Points, in no order, along strands that fork, close into loops and pass close to each other.
In the rows, 128 means zero.
Two points are linked if the straight distance between their rows is under 40.9.
geped: [117 125 200 163 143 129 168 121 131 103 121 148 169]
gemu: [126 152 101 118 154 144 107 131 139 146 105 121 121]
lafop: [101 149 105 129 210 145 131 101 189  76 119 121 110]
Logom: [108  65  88 124 118  93 136 101 103  90 170 104 164]
Rak: [118  93 168 144 108 121 168 124  96 114 131 145 166]
zibo: [134 159 106 108 141 149  80 145 155 167 122 126 104]
rilof: [148  84  91 101  66 126 106 142  95 169 156  84 170]
napi: [150 179 170 127 125 145 100 161 139 171  90 152  75]
bozuv: [123 134  93 104 139 151  84 136 155 165 125 119 111]
sefim: [118 131  95 113 155 144 106 128 140 137 115 119 127]
lelar: [ 69 121 106 124 193 132 134  82 201  45 151 112 105]
zugod: [138 187 168 135 146 148 109 156 146 161  80 163  71]
zosu: [171 128 111 104  83 124 101 173 112 200 148 108 130]
zato: [138 178 117 117 147 145  88 142 153 162 103 131  95]
lemus: [128 157 112 124 143 141 113 134 134 148  98 127 110]
Fumer: [132 201 157 134 167 150 113 146 157 148  70 163  68]
Suvi: [140 167 122 121 135 141 106 144 138 160  94 132 105]
vivuf: [110 107 179 161 119 119 174 103 113  90 146 145 160]
gogi: [151 133 105 105 102 136  96 155 127 182 135 111 131]
rup: [120 121  91 107 138 147  93 133 144 153 126 112 128]
lebep: [114  67  92 136 109  77 146  98  94  85 176 109 164]
Kub: [130  96 147 131  91 129 153 134  91 137 114 137 153]
Nesu: [114  66  86 101 106 125 108 119 105 128 152 100 160]
neke: [117 162 110 133 201 145 136 111 171  91 106 125 109]
puf: [108 105 154 161 110 112 175  94 112  78 160 139 153]
meluv: [120 115 173 144 127 137 163 130 115 122 111 154 152]
sufus: [181 173 142  89 117 130  84 179 125 196 132 131  85]
figif: [170 165 166 113 101 136  98 175 124 194 117 139  85]
Luko: [ 74 140 111 128 208 142 133  82 207  46 136 112 101]
novi: [128 118 190 155 138 135 154 143 118 134 103 155 163]
rifu: [126  74  85 102  95 128 105 124 103 144 152  91 164]
fen: [128 111 152 134 104 139 148 136 103 137 104 141 146]
Ruku: [124 170 114 137 197 147 141 118 166 100  92 134 106]
Samek: [131 125 148 137 108 142 145 141 114 147  96 145 130]
zivo: [134 196 138 133 169 146 112 141 154 145  78 155  76]
Novat: [127 100 130 131 107 121 161 116  94 106 129 130 148]
sude: [126 196 132 138 185 147 129 134 163 130  74 157  85]
sifo: [ 82 111 105 141 167 105 135  80 174  48 162 106 132]
leze: [177 141 121  92  93 121  94 183 113 206 152 116 117]
popov: [155 142 121 119  91 133 108 153 118 177 118 114 123]
mobep: [120  86 119 151 100  97 166  99  91  83 166 127 157]
rutum: [165 148 140 118  88 132 106 166 118 188 120 125 108]
gizuk: [129 151 126 134 144 142 144 128 129 126  88 143 116]
Meded: [ 91 110 115 182 127  92 154  67 138  45 165 121 140]
fivi: [ 94 119 146 178 116 110 165  75 124  54 158 138 142]
fub: [115 117 188 161 132 128 171 110 123  95 135 147 161]
kopob: [128 139 158 141 126 148 143 143 124 146  88 155 123]
Nokuv: [ 92 111 128 182 112  97 162  76 126  49 164 132 142]
bovi: [165 164 147 115  97 131 101 166 125 189 115 131  93]
ven: [123 107 161 145 117 131 171 123 107 113 124 148 155]
kimu: [169 181 134  78 144 139  69 178 147 185 136 139  79]
suner: [164 112 106 107  72 125 106 158 103 191 143  99 147]
Tol: [118  72 101 146  99  81 156  98  87  82 178 116 161]
Vimur: [111  70  88 111 124 102 125 109 103 102 157 105 162]
tiv: [162 170 179 126 110 142  99 170 131 186 100 148  80]
Zusi: [ 84 115 105 176 143  85 145  65 155  37 164 113 136]
nodig: [111  75  87 107 123 117 115 113 111 114 149 102 157]
Vopeg: [ 94 151 107 129 217 146 129  98 199  62 123 117 103]
lagaf: [127 111 119 130 123 123 155 114 106 104 124 127 142]
Dop: [158 165 116  86 139 146  67 165 155 187 145 131  87]
pufe: [121  76 164 140  92 112 167 118  83 120 146 142 175]
taga: [140  74  88  99  78 131 100 138 103 164 161  87 166]
zod: [131 139 119 131 136 134 136 126 118 128  99 130 128]
Tad: [133 122 125 129 126 135 150 125 111 120 106 133 134]
Bolig: [ 78 108 103 153 157  92 135  73 167  44 167 106 133]
bavi: [125 127 202 164 149 127 162 132 129 116 106 151 170]
kifa: [130  79 127 129  79 109 154 117  70 118 138 125 162]
nono: [182 158 134  91 106 124  91 183 116 202 139 126  99]
takun: [ 76 115 104 123 182 121 137  89 186  52 157 112 119]
fev: [126 185 128 138 192 153 146 124 165 113  80 149  91]
Rav: [161  98 104 107  65 124 112 152  94 182 150  94 158]
bopu: [129  84 137 126  78 123 151 123  75 133 127 130 161]
niva: [149 164 112  96 138 146  75 158 156 179 136 130  95]
tuzab: [129 153 146 140 138 146 143 140 132 138  85 153 110]
zez: [129  87 114 131 103 108 154 109  83 103 140 123 156]
vav: [180 178 136  79 131 135  77 180 135 192 138 135  83]
tavos: [113  92 140 157  97 100 175  98  99  78 166 134 151]

A piece is two or more points that can be reached from each other along the links. Count, over all rows, the pieces, the separate loops (a circle has one, a figure eight two, a Y none), the forks (points with three links) and the tips (points with one).
pieces: 3
loops: 2
forks: 1
tips: 3

Name the points in between on the shortest way along the links from the first point to the second, in order.
zibo, lemus: zato Suvi
zosu, nodig: suner Rav rilof taga rifu Nesu
tavos, meluv: puf vivuf fub geped bavi novi
rup, sufus: bozuv zibo niva Dop kimu vav
fev, napi: sude zivo Fumer zugod
pufe, bavi: Rak ven meluv novi
